Points, in no order, along strands that fork, close into loops and pass close to each other.
Two points are linked if the straight distance between their rows is under 84.7. Some points are linked to none.
K747: [ 20  10 -12  -4  36  -3  17  28   6   1 -14 -37   8 -23  29  42  15  -9
 -34  -6  14  10  -9  -9  -1 -26 -23   2   1   1]
K204: [ 19  13  -7  -8  13 -25 -31   4 -34   7  -7  39  22  -4  10 -11  -1 -14
  -8  25  -9  -4  24 -32   8  11  18  21  -2  23]
K258: [  7   5  13  -5  -6 -21 -38 -10 -23   1   3  38  18  16   8 -21 -15  -4
 -11  24 -30 -18  29   1  -5  37  25   6  -9  22]
K695: [ -1   2   6 -15  -2 -14 -17  38  20   6  16   0  42 -11  26  17  29 -11
   0  38  -9  20  -3   9   4  25   9  23 -13   7]
K393: [ -5 -11  -9  12 -10  11  47 -21   1  15 -30   0 -12  12 -18   9 -14  -2
  19 -34   9  -4   3  -1  13 -34 -12 -17  34  -7]
K351: [ -3 -22 -16   6 -12  15  18  -6  31 -19   2 -10 -18 -18  15 -15   4   3
 -27  -6   8  25  -5  26  33 -22 -16  24 -24 -20]
K255: [-20   5  18  -5  26   7  19   7 -31   3  13 -31  -4 -53  11 -21  28 -30
  18  10  10 -19   2   3 -34 -25   8  -1  -3  23]
K314: [ 35   1 -20  -7  13 -28  20  18  -1  34 -22   9  14  37   3   7  -8 -24
  -9   5 -44  -2  14  -9   6  24 -18 -31   8   2]
K933: [ -1   2  19   3  -9  -7 -65 -39   4 -13  28  -8  38  -4 -23  16   6  16
 -14   8  20   4  12  11 -24  30   2 -13 -13  -2]
K190: [-20 -12   7   9  13   0  -8   3 -19   8  -1 -32  12 -22  35  23   2  -7
 -36  26  -3  10  32  28 -16  -7  15 -10  -9  20]
K908: [ 15 -16  -8  25  11 -16  36 -18 -15  13 -22  13  48   1 -27  29   6 -23
  12  -5  11 -35   6 -15  12 -22  -6 -21  39  15]
K151: [-50 -12  30 -23 -21   2 -39  -4   2  -4  18 -27  -2 -11   3 -19  11  11
  23  29  -8   9 -13   5 -32   3 -16  18 -17 -26]
K915: [ -3  22  12 -34   8 -12 -45 -26 -10  19  14 -14 -31 -21   4 -23   8  28
   9   7 -19  15 -22 -30 -26  10  -9  21   6 -30]
K853: [  4 -12   4 -10   5  15  36  -4   6  18  37 -40 -16   0 -25 -15  -7  -4
  18 -55  -4   1   5  12 -23   8 -25 -17 -11  -3]
K278: [ 34  38   9  10  24   6  32 -29  -5 -11 -11   2   3 -21   8  -9   2  -8
 -17 -43  15 -17  -7  13 -12 -27   0   1  13   6]
K95: [ -1 -22  16   6  -7   0  17  41   4   4  13   0  43  -9   6  15  -8  -6
  26  18 -41   6  14  23   2  47  14  14 -35  18]
K841: [ 13  -2  35 -15  -3   5  36 -17  14 -15   6 -31 -12 -44   5   9   6  -1
 -14 -12   1  -9 -32  29  -6  -4 -15 -12  19  -4]
K857: [ -1 -21   1  -2 -12 -17  35  15   7  -4 -20  23  -2  -3 -16 -19 -21  -1
  32  -7 -47   7   2  15   0  31   3  17 -37 -18]
K267: [-13  -9  16 -41  -3 -10 -20 -13  -1   7  13 -25   1 -24  -5 -14  11  13
  13  11 -20  12 -18  -6 -20  -5 -29  13 -14 -34]
K718: [ 21   6 -26  -3  23 -18  -8  -2 -16   7 -25  43  23 -12  21  13   0 -12
 -22  18  -7  11   9 -29  26  -6   7  26  -5  16]
K927: [ 17  17  20   2  10 -18  14  16 -28   7 -33  24 -34  10  20 -30  -2 -30
  10   6 -18 -31   8 -15 -12   0  31   5  20  12]
K506: [ -5   6  -7   9   0  -3 -21  10   4  -2  12  44 -30  28  17 -71  -2 -26
  14  11  -8 -27  -7 -27  -3   2  29   7  10  13]
K170: [ 21  24 -12  -5  -7  -6 -18  37  15 -30  10  18 -25  15   8 -12   2   0
 -21   5   2  21 -17   2   9  28   2   7 -18  -5]
K336: [-54  10   2  -2  -3   8 -43  16  12  24   7 -17 -14  39  38   9 -10  16
   6  21   1  19   4 -19 -24 -11  37  10  26  -3]
K592: [-39  -7  -2   3  19  -8 -25  33 -33 -17   8 -45  11 -10  37  22   4 -10
 -40  28   5   8  11  21 -21   3  -1   3  -7   6]
K261: [  7  -6  -9 -21  -2   7 -26 -52   2  18  -7  -3 -29   4   0 -32  -5  36
 -25  -1 -20   5  21   2  17 -19  -1  -4   6 -20]
K159: [-57 -11   5 -14 -16   8 -33  17  -6  -2 -16 -17 -23  24  22  14 -17  19
  10  17 -12  24  -2   2 -14 -18  12  18   1 -30]
K404: [ 30  -9 -14  36  -9  20   4  12  -5   8  17  -4   4   2 -36  34 -28  19
  16 -22   8  14  18   3  24  43   9 -10 -16  22]
K198: [ 15  14 -11  47  -7  18  15  14 -14   2  18   7  12  11 -44  14 -13   5
  33 -33  31   6  19   2  15  28  19 -20   5  16]
K220: [-15 -18 -14  -4  11   8  26  22   7  13  11 -18  39   4  -3  26  11 -17
  16  -8  13   8   4 -11 -14  -9 -16  -1 -17   0]
K739: [ 13  12   5   7  18 -15  17  46 -32   4 -20   3 -31  48  11 -41 -17 -32
  18 -12 -26 -43  12  -6 -11   8   7  -9   4   2]
K61: [ 17   1   0   9  -9  -4  32  21 -27 -39 -19  16 -37  11 -13 -23 -38 -15
  26 -36 -18 -14 -11   9   6  19  -1   0 -11  -7]
K961: [  9  16  -8 -14  12   3 -14  56  19  16  20  -5  24  17   7  33  27   1
   9  26  10  25  -1 -22   4  16   6   8  -6   9]
K770: [ -3   9  11  -3  12   7 -12 -27   2  35   5 -29  -8 -13   5  20  20  17
 -17  18  12  17  19  -3 -20 -15   8 -21  22   5]
K896: [ 29   2  11   0 -10  -5   2 -18  -9 -18  -7  12 -15   3 -21  12 -22   9
  -2 -12  -9  -7 -10  11   1  22  -1 -29  10 -11]
K509: [-11  20  11   2 -18   6 -21  -5  36 -12  23   0  -8  -6   3  -2  20  10
   4   4  36  28 -30   7  -4   3   4  17  -7 -25]
K86: [ 13 -25  -1  16 -11   9  14  28  -3   2  14   0  24  -3 -12  31 -19   2
  17  -3 -15   8  17  13  17  47   6  -3 -27  27]
K139: [-17  22 -16  16 -16  -8   8   0  20 -15  -4  28  -8  46  -4 -32   5 -16
   2 -24  20 -13 -19   0   3 -10  -9 -16  15 -10]
K172: [-17 -41 -17   5 -26  10   4 -19  40 -27  -2   6  23  -8  -4   3   4   9
 -21  -2  12  20  -7  19  35 -12 -32  28 -22 -21]
K185: [-42 -13  -9 -22 -25   0 -32  22  25   6 -14  13  11  13  21  16  14  11
  12  40   2  30  -6 -15  25 -12   8  39   4  -8]
K182: [ -5  26   3  -2 -19   2 -30  19  15 -29  22  19 -11 -19  10 -12  17   8
  -5  21  23  23 -22  -1  11  18  11  29 -14   3]
K189: [ -5  -9  23 -12  26  -5  -1 -17 -52  -6  10  -7   7 -31 -12 -28  13 -29
   9   7  15 -38   3 -17 -24 -21  -7 -13  16   7]
K341: [ 20   9 -43  -1   9  -3  -3  16  16  35  -2  13 -35  43   4 -31  19  -4
 -11   6  -4   7  14 -34  19 -15 -19  -7   3   2]
K667: [ -8   8   0   4  -7 -27 -18 -25   8 -30  13  12  25  31   3  -4  -5 -15
 -42 -10  10  -6  -7  22 -21   3 -20 -19 -11 -26]
K644: [  5  34   8  -7  31   9 -13 -13 -26   6 -13  10  -5  -7   0  17 -23   6
  25 -30  -1  29 -11 -32 -23 -14  12  23 -19 -27]
K380: [-42 -27  -9 -15 -26  10 -32  20   7 -18 -18  -6 -16  16   7  15 -10  22
   5  30 -11  25   1   2  20 -11  -6  24  -8 -14]
K660: [ 15 -26 -14  18  11  21  27   2   1  28  -5 -17 -11  -9   4  36 -29  18
   2 -23 -20  28  29  10  11   7  10   0 -35   2]
K179: [-23  12  15  -9  -3 -11 -80 -12 -15 -14  19  19  11  18  12 -25 -19  15
  -1  19 -22 -17  22 -15 -16  42  26  17 -10  13]
K985: [-10 -12  -7   3  -7  -2 -33  -1   0  12  18  28 -30  20  -1 -75  13 -11
  13  27 -12 -24  13 -18  -9  11   7   3  -5  22]
K279: [ -5  12  18  -2   6  -4 -20 -28 -27   2   1 -22  -8 -15   0  17   1   9
 -15  15  14  -6  -1  -2 -24  -9  10 -18  31   8]
K600: [-38   1  19   2   9  16  12  14 -10  19  22 -36 -17 -25  10 -22  28 -11
  28  16  11  -7  15   8 -36 -16  12  -5 -13  15]
K835: [-25  32  12  17 -15  16  -4  16  17  -1  24  30  21   9  -5  -5  34  -7
  31  14  43 -12 -21 -11   1  -3  42   6  19  16]
K212: [-28 -12   0  23 -18  11  17  -6   6  22  -3   1 -18  -1  14 -25  10  -2
   5  15 -14   5  29  35   1   7  22  -8 -15  11]
K443: [-27 -15 -23  16 -13   8  -7  25  17   7   2   0  27  49  15  12   4  -6
 -14   9   3  14  28  19   7   2  -9  -8 -14  -1]
K192: [ 28  -1 -20  24  -9   1   6   2  -4 -16  -8  11 -14  11 -24   6  -8  13
 -18  -7  22  -5   2   3  28   9  -4 -22  17   8]
K868: [  9  -2  10  -4 -12  -2  10  -3  47 -14  35 -22   9   3 -20  -3  26   0
   1  -9  22  13 -26  14  -7  11 -26  -5  -8 -26]
K49: [ 25  17   4  22 -18  -6 -34 -43  28 -12  23  20  26   6 -36   3  10  25
  -8  -6  10   3   6  11   4  36   3 -14 -10 -10]
K125: [ -7  25   8   2   0  11  28 -16  37  31 -24   9   2  24  22  13  12 -11
  14 -31  -1  21  -8   1 -21 -28  -1   5   7 -26]
K455: [  6 -32  -6  -1 -38   2   6 -40  15 -12 -15  29  -5  -8 -30 -18  -6  22
   3   6  -3 -14  -3  14  42  -2 -25 -10  20  -8]
K848: [  9  -3   8 -18  15  -7 -28 -19 -31  20   4  17   7 -31  -6 -17  16   2
  17  33  -6 -14  22 -28   1   5  15  20  -6  23]
K355: [ 20 -43 -24   7 -32   0   7   4   1  -5 -23   4 -29   7 -27   0 -13  13
  -7  14  -4  -7   5   2  53   8 -24 -25  27  10]
K624: [-19 -18 -15   0  -3   3   8  24  -2  10  21   9  67  30 -17  17   8 -22
  30   3  -4  -8  19  -9   3   8 -15   3  -9  12]
K497: [ 13  14 -17  30   6 -15  45  -7   2 -20 -28  10  26  14  -6  26 -13 -22
   1 -58  22 -21 -11   3   6 -23 -18  -3  16   3]
K940: [-16 -11  12  14   6  -3   3 -21  -9 -14  -2 -31   2 -34  35   7  -6  -5
 -52  15  -1  12  14  49  -4 -11   5   3 -14  -5]
K869: [ 11 -20  -7 -10 -27 -14  12  15   1 -23   0  22  17  12 -27 -17 -13 -14
  20  -4 -24  -7 -11   1  14  33 -25   0 -13  -2]
K310: [  7  -8 -10  -2  -2   8  -3 -43  11  16 -16   3  -9   2   0   8  -8  29
 -19  -4 -10  24  14   6  17 -23   0  -3  -6 -21]
K730: [-11  -4 -12  -6   9 -17  -6 -10 -12 -18  10   6  17  19   4 -34   0 -24
 -20  -2 -17 -12  11  11 -18   0 -23 -11 -31 -13]
K704: [ -1  26   2  17  -6   4  -9 -38  17  -2  -2  18  -4  38 -12  10 -15  15
   4 -31  10  18  -8   2 -22 -11  11 -15  -5 -38]
K451: [ 21  -4 -20   5   0   7  16  18  14 -24  -2 -14 -39 -26  12  -1 -13  11
 -33  -9  -4  21  -8  17  30  -2  -9  12 -23  -8]
K752: [ -1 -28 -34  -5  -4  27  17  -6   9   3  11  -4 -17   5 -31 -22 -13  19
  22 -36  -2  22  11 -17  25 -20 -20  19 -33 -14]
K319: [ 26  21  23  -2  20  18  43 -21   6  -9 -14 -34 -16 -43  20  -3   3   3
 -24 -28  -3  -5 -21  32   4 -30   3   3  16   2]
K966: [ 10  10 -18  -5   9  -3 -36  36   8 -12   9   4  30   5 -14  41  13  15
   8  21  18  21 -12 -35  18   6   4  19  -2  -3]
K208: [ 30   2  -6   1  19 -28  34  41 -24  16 -26   1  -6  30   5 -10 -13 -29
  11  -9 -44 -16   9  -4  -4  24 -13 -15  -2   4]
K105: [  6  10 -19  -6   4   9  -5  22   3  27  -8   4 -51  18  14 -12  11   6
  -2  14  -1  11   7 -28   7 -15  13   2   6  11]
K812: [ -3  20  10  20 -24  22 -29 -16   5  -6  21  40   2   5 -19 -12   9  18
  30  14  30  -3  -6  -2   2  20  40   1  10  15]
K760: [  8  24   6  11  22 -10  22   4 -30  -3 -33  21 -22 -16  34 -19   1 -29
   2  -2  -1 -27  11   2 -13 -21  30  14   5  24]
K75: [ 32   3  -3  22 -10   1 -19 -26  20  -5  27  18  10 -24 -33 -15  30  25
 -23  12  22  -5  11  11  29  24  -4 -12   1  28]
K281: [  6  -3   3 -16  -1   0  24  -9  31   0  39 -26   0   9 -23 -31  13  -7
   1 -37   4   4 -17  10 -18   3 -37 -13 -12 -27]
K307: [ 12  24  -7  -3   5 -19   2  17   2  13 -26  23  -4  40  18   8   7 -17
 -26  14   6 -15   4 -18  10 -10  14  -6  49  15]
K292: [ 17  30  23  -7  23  15   1 -41   2  22   2 -14   6 -20  10  10  -8  20
   8 -33 -12  38 -12  -4 -16 -15   8  20 -13 -37]
K646: [ 16  34   3  29  24  -9  23 -28 -11  -9 -22  16  34  11   8  21  -8 -15
 -21 -42  16 -14   4  16 -17 -23   1 -19  14   0]
K721: [-40  -9  13  -6  -2  23 -18 -10  -5  16  23 -34 -27 -24   2 -20  12  16
  16  12   7  10   8  10 -26 -18   7   2 -15  -5]
K259: [ 11   2  -1   2  -8   0  31  32  -6 -48  -6  -8 -14 -21  -5  10  -1 -15
  -3 -11  34 -24 -28  13  13   4  -1  -6  19  16]
K29: [ -5   6  -1  11  -1  13  37 -23  30  12 -32  -7  -4  14   7  24   8   6
  -3 -26  16  12  -4  16  -4 -40   0 -10  27 -19]
K104: [-51   8  17 -13 -10  10 -22  28  25  14  18 -14   9  27  31  12  22   0
   4  34  18   5  -6  -8 -12 -12  23   4  37   4]
K374: [  4  31   4  -1  -2  -8  -3  -4   8   0 -32  30 -12  41  21   8 -15  -6
 -19 -13  -2  -3  -9 -10 -13 -11  18  -7  40  -4]
K345: [ 26 -25   5   2  20   5   0 -25 -23  -7  28 -14  17 -31 -30   2 -37   6
 -10 -21 -19 -14  11   8  -5  27 -12  -5 -43  10]
K817: [-24  -9   0  -6  27  -4 -22  47 -53 -29   0 -42 -13  -6  15  17 -16  -7
 -18  17   3 -10  11  -1 -11  -7   1   1  -4   5]
K559: [  2  30  27 -21   8 -12 -37  -7  15  16  24 -23 -45  -9  12 -27   8  14
   2  15 -10   9 -25 -17 -40  16   2   2  12 -12]
K132: [ -2   3  12  -9 -10  -3  25  -1  12 -22   0 -13 -19 -20   4 -10  21 -11
  -5   0  24 -22 -27  25  -2 -13 -14 -15  20   2]
K816: [ 17  27   5  20 -32   1 -34 -27  25  -7  16  41   1  16 -13 -11   1  25
   2   0  16   3  -3   7   6  41  33  -2  -1   5]
K251: [ -4   9  11  -1  15  18  18 -29  10  47  11 -24  -4  -8   5 -16  28  -1
   0  -2   2  -2  14   5 -15 -32  -2 -23  17  -1]
K167: [-19  12   3   4  -3   6  22  38  -2 -11 -11 -10   9  30  -1  18  20 -24
  30  -2  39 -35  -8  -4  -1 -30   9  -5  40  16]
K398: [-39  -8   4  -7  -4   7  26  30  -4  11   6 -22  29  29  18  10  30 -27
  30  16  24 -31   7  10 -11 -24   1 -17  31  15]
K39: [ 17 -34 -12   5  10  -4  -3  -6  -2 -10  11   6  33 -34 -14  -5 -13  -1
 -14  -6 -24  -8   9  -5  21  16 -34  18 -51  19]
K714: [ 10  -7   9   5  14  14   9 -31  19 -14  24 -24  36 -54   4 -14  22  10
 -40   2  19   3 -18  21  24 -17  -8  15  -4  -3]
K508: [ 16  29   3 -21  15 -11 -14   0 -11   3 -25  17  -5  29  -2  18 -31   2
  14 -23 -24  11 -14 -34 -25  -1   0   6  -4 -29]
K780: [ 18   7 -10 -10  12  -3  -8  24 -14  24 -15  -3 -23   3  14  12  12   0
 -11  33   1   0  17 -26  14  -5  23  -5  29  32]
K375: [ 22  31  29 -16 -12  -1  17   5  16  19  15  12  -7  10 -16  -4  14  -9
  42  -6 -13  -8 -30  -7 -18  25  -5 -19   9  -3]
K237: [  9 -21 -12   4   7 -23  37   0  -4  -5 -22  -6  36   8 -31  24   1 -25
  10 -29   8 -31 -16 -19   1 -22 -25 -16  29   3]
K864: [  3   0  11  -1   5 -16   6  11  -1 -29  -4 -24 -28 -44  21 -10  -5   6
 -43  10 -15   7  -9  32  -5   6   1   4 -15 -10]
K413: [  0 -15 -23 -10  -2   9  26 -15   3 -11   6  12 -11   0 -31 -48  -4  -3
  15 -28   1  -7  -7 -13  17 -25 -37   9  -3 -14]
K276: [  4 -24  -6   4  24  16  16  -9  -8  28 -19 -23   8 -26   6  58 -31  22
  -2  -8 -10  21   6 -13  10 -20   4  12 -16  -1]
K571: [ 20   1  19  -3  -5   6   6  -7 -32 -24   8   3 -28   5 -33  -8 -41   2
  29 -29 -11  -6  -6   0 -15  27   8 -17 -15 -12]
K209: [-24  12  12  12 -14   3 -30   4 -20 -45  10  11  15  12  13   8 -17   4
 -16   9  24  -4  -4  24  -7   8  24   2   3   1]
K38: [ 17 -16   7  15  -5  12   3 -37  19  -3  25  -8  32 -42 -11 -18  20  15
 -27   7   2  -2   6  36  23   9 -14  -3 -12  13]
K552: [-16 -33 -21  13   0  18   0 -19   8  -1 -18  -1  27 -25 -10  51 -33  25
 -16  -7   8  14   1  -9  33 -26  -8  32 -24  -6]
K851: [ -1  -1   0 -15  16  -6 -49 -24 -24  19   0  -4  -3 -41  -5 -10   8  25
   8  23 -22   7  24 -16  -4  19   2  26 -21   9]
K234: [ 13  40  30  -5   0  15   9  -9  18  14  19  17 -17 -31  -3 -21  32  -4
  30   2  11   0 -32  -2 -17   4  16   2  11  11]
K289: [  0 -12 -18  -6  18  -2  -3  12 -25  11   8   2   8  22  -7 -29   9 -29
   8   9 -11 -16  27 -19 -11  -1 -18  -8 -19   6]
K76: [  9  -3 -14  14   8 -16  21 -36 -12  18 -32  42  35   8  -7  -1   3 -22
  -9  -2   6 -19  14 -17  16 -30   0  -3  30   4]
K435: [ 21  -2   1 -16  21  16   6 -46   7  35 -13 -16   5 -15   4   5 -12  35
  -3 -23 -36  33   6  -5   3 -21   6  13 -17 -34]
K457: [ 25  -8 -24  43   4  19  37  -5  10  24   6 -15  -5  -4 -12  18 -23   9
  -8 -43  10  22  21  19  29  16  -5 -14  -9  13]
K924: [ 22   5 -29  15  -4   0  15  33   5 -19   4  -1 -47   5  13 -13   0  -2
 -25 -10   4  17   5  16  21  18  -7  -7 -32   3]
K617: [-17  -1 -15   1   9   2  34  11   3  14 -18   2  17  32   6  20  -7 -18
  30 -34   4   9   4 -13 -22 -23  -8   2  -8 -12]
K932: [-11  -3  23  -9   5   3   7 -23 -29  -3   6 -10  16 -13 -10  11   4 -12
   7   5  12 -22  -3   9 -35  -7   5 -30  24  12]
K215: [  9   9 -12   0  17 -17  15   8 -20  -3 -42  22 -24 -22  33   4  -9 -10
 -21   6 -11   6   3  -8  15 -21  13  22   6   6]
K138: [ -5  -1  12   4 -25  11  25  36 -13 -37  -2 -22 -48  17  -6  -3 -13  -2
  11 -13  21 -28  -8  31   6  10   3 -27  22  10]
K463: [-14  14 -11  11 -15  -6  -6  21  27  -9   0  41 -21  54  24 -45   0 -23
  14  -4   0 -28 -25 -14   5  -6  10  -3  31   5]
K98: [  5  20   1  -8  -5 -13 -14 -24 -10  -2 -40  33 -23  31  19   7 -35   6
 -13 -14 -24   8   1 -15 -12  -9  16   1  15 -26]
K839: [ 18  10  22  -5  15 -12  52  21  -5   3 -17  14  21 -32  23  11  11 -39
  28  -5 -12 -20 -20   2 -13   3   7  10   4  22]
K596: [ -7 -37  -1  -2 -24  -9  -4  11  -4  -7   8  22  58  24 -25   0 -18 -19
  33  -1 -28 -21   7   4  16  40 -25   1 -15   9]
K26: [-30  19   2 -10   1 -20 -69 -22 -20  -9  14   5   7  13  20 -10 -16  16
 -16  16   7   0   0 -33 -22  15   9  16  13  -2]
K60: [ 16 -37  -7 -10  13   4  24   6  20  22  -5 -37   2 -35   7  30   2  12
 -39  18 -17   5  -2   6  28 -11 -20  -4  -8  11]
K362: [ 30  19  -9  34  10 -17  17 -37 -11   1  -7  40  46   2 -15  11  -7 -10
  -6 -28   5  -6  10   1  11   1   6 -12   4  -3]
K819: [ -1  -3  13  14 -12  15  20  31 -11  -9  12 -28 -25  12   1  15  -3  -1
   8   3  13 -17  10  41   4  20  13 -38  24  20]
K531: [ -1  23  13   6  -4  18  23 -12  28  34  17  -1 -11 -20  -1 -13  43   2
  15   0  26   3  -8   3  -9 -16  12  -9  16  11]
K931: [ 15  41 -19   4  14  -7 -17  25  19 -12  -8  10  -7  15   1  32  10   7
 -17   1  33  26 -21 -27   7  -5  17  16  16  -1]
K941: [  2 -49 -13 -15   2  -1 -16  15  11  -2   3 -30  14 -28 -16  29   2  14
 -34  26  -5  -6  -4 -11  28   2 -48   8 -22  17]
K356: [-25   1  30 -20  -8   8   6   2 -11 -11  14 -30  -2   9  -8  10   1  -5
  22  -9  11  -8 -16  13 -43   0  -7 -28   7 -16]
K64: [ -5 -43  -1  -9  -7  -2   1  18  14  -2   9 -12  35 -39  -7  15  -3  -8
  -7  18 -17  -6 -12  -8  19  18 -28  28 -43  21]
K649: [  2 -31   5 -16  -3   8  33  17  -5  -1  13 -32 -34 -24 -21  -8  -8  -4
  17 -17  -9  -3   1   7 -10   0 -16  -7 -11   2]
K603: [ 32  -2 -29  -9   8 -18  -5   7  -4  34 -21  18 -13  42  -3   0  -6   2
  -6   5 -34  10  19 -25  11   9 -18 -21  -6  -8]
K855: [  0  -6  10  -7   2 -16  -1  20   3  13   8  14  42 -38  18   1  25 -14
  10  39 -27   5   8  10   0  26  15  20 -26  26]
K787: [  2 -12  -8   7   7   0   2 -30   4 -15 -25  28  40 -23 -15  41 -17  18
  -7  -8   6   5 -18 -18  20 -26  -1  28  -2 -19]
K516: [ -3  16  18 -16  -7  -8 -10  12  13   2  14  -1 -20  24  -1 -17   6  -6
  14   5  -8  -2 -23  -1 -26  11  -2 -16   5 -12]
K873: [ -9  -7   6 -25 -18  -8 -61 -63  -4   4  -6   2  -8   8  -8  -6 -16  41
 -13   7 -16  -5  21  -6  -6  15  -5  -6   2 -19]
K431: [ 10 -24 -13 -15  -8  16  15 -34   1 -15  -6  -2 -23  -9 -33 -40  -2  20
 -10 -16  -2 -16  -5  -2  37 -34 -20  -5  18 -11]
K487: [-14  -6  -2 -20  16  -2 -22  38 -31  -5  -4 -34 -39   4   1   5  -8   7
  -6  19 -11   7   1 -12 -18  -3  -8  -2  -5  -8]
K308: [-26  -2   3 -19  -7 -14  -9  15  21   6  -7   9  42 -11  27  34  23  -4
  -3  35  10  23 -22  -5   3  -6   3  31  12  -6]
K654: [-18  42  10  14  -5  14   0  26  15 -10   9   0   1  24   2  15  26  -3
  18  -2  43 -14 -22   1 -10  -9  28  -8  33  12]
K377: [-11  -7  13 -10  -1  -8 -71 -48 -19   1   9 -12   8 -33  -6   2   6  30
 -10  18  -1  -2  18  -2  -3  30 -10   4  -3  10]
K350: [-12  14  -6   3 -23 -23 -12 -10  23 -35   1  32   0  41  15 -25  -8 -15
 -34  -8   8 -11 -22  17  -9   3 -11 -13   9 -20]
K832: [  8  20   7  29 -12  30   3   3 -22 -13  21   9 -22  -1 -24  -1  -7  12
  32 -10  32  -2  10   3   2  20  38 -13   0  16]
K554: [ -3  -7  -2   6  -6  -6  43  27  -6 -19 -30  14 -34  -7   7 -15 -25  -7
  17 -19 -29  -1  -1  18   2   3  17  18 -21  -9]
K716: [-14  -3  -1  -1 -13 -13  -2  -6  15 -15 -16  17  49 -17   6  49   1   0
 -11  15  19  17 -24   1  12 -10   1  16  12 -15]
K121: [-16 -27 -10  -5   3   0 -23  27 -27  20   9   4 -17  34  -3 -55  10 -22
  15  31 -18 -32  33 -21  -4  -3   1  -1 -11  17]
K27: [  4 -27  -5  -5  19  15   6   1   3  26 -17 -31 -15 -42  12  39  -4  23
 -14  18  -2  18  -4  -9  23 -24  -3   6  10   2]
K357: [-15 -42  -1 -20 -12   7   0  14  -9  -8  -6 -35 -37  -2 -18   1 -15  10
   9  11 -11   0   6   0  -3  -6 -19 -17  -2  -6]

A fork is a point with three links, a tip a point with one. Leave the first point through the second and follow the links. Name the first fork or tip that comes.
K278 / K319 => K819
K393 / K29 => K752
K924 / K170 => K451
K455 / K355 => K393
K189 / K255 => K516
K341 / K603 => K204
K215 / K760 => K377
K819 / K138 => K646
K516 / K375 => K932

How many points has the smallest loop of links through each point below? Write none if it is on no loop.
K940 => 16
K531 => 9
K139 => 9
K760 => 25
K237 => 6
K457 => 12
K189 => 11
K167 => none

A piece is two or more points that can be reached from each other along the links. Count, over all rows, the pieces, the separate loops (a circle has one, a figure eight two, a Y none), the forks (points with three links) and the tips (points with one).
pieces => 6
loops => 7
forks => 12
tips => 10
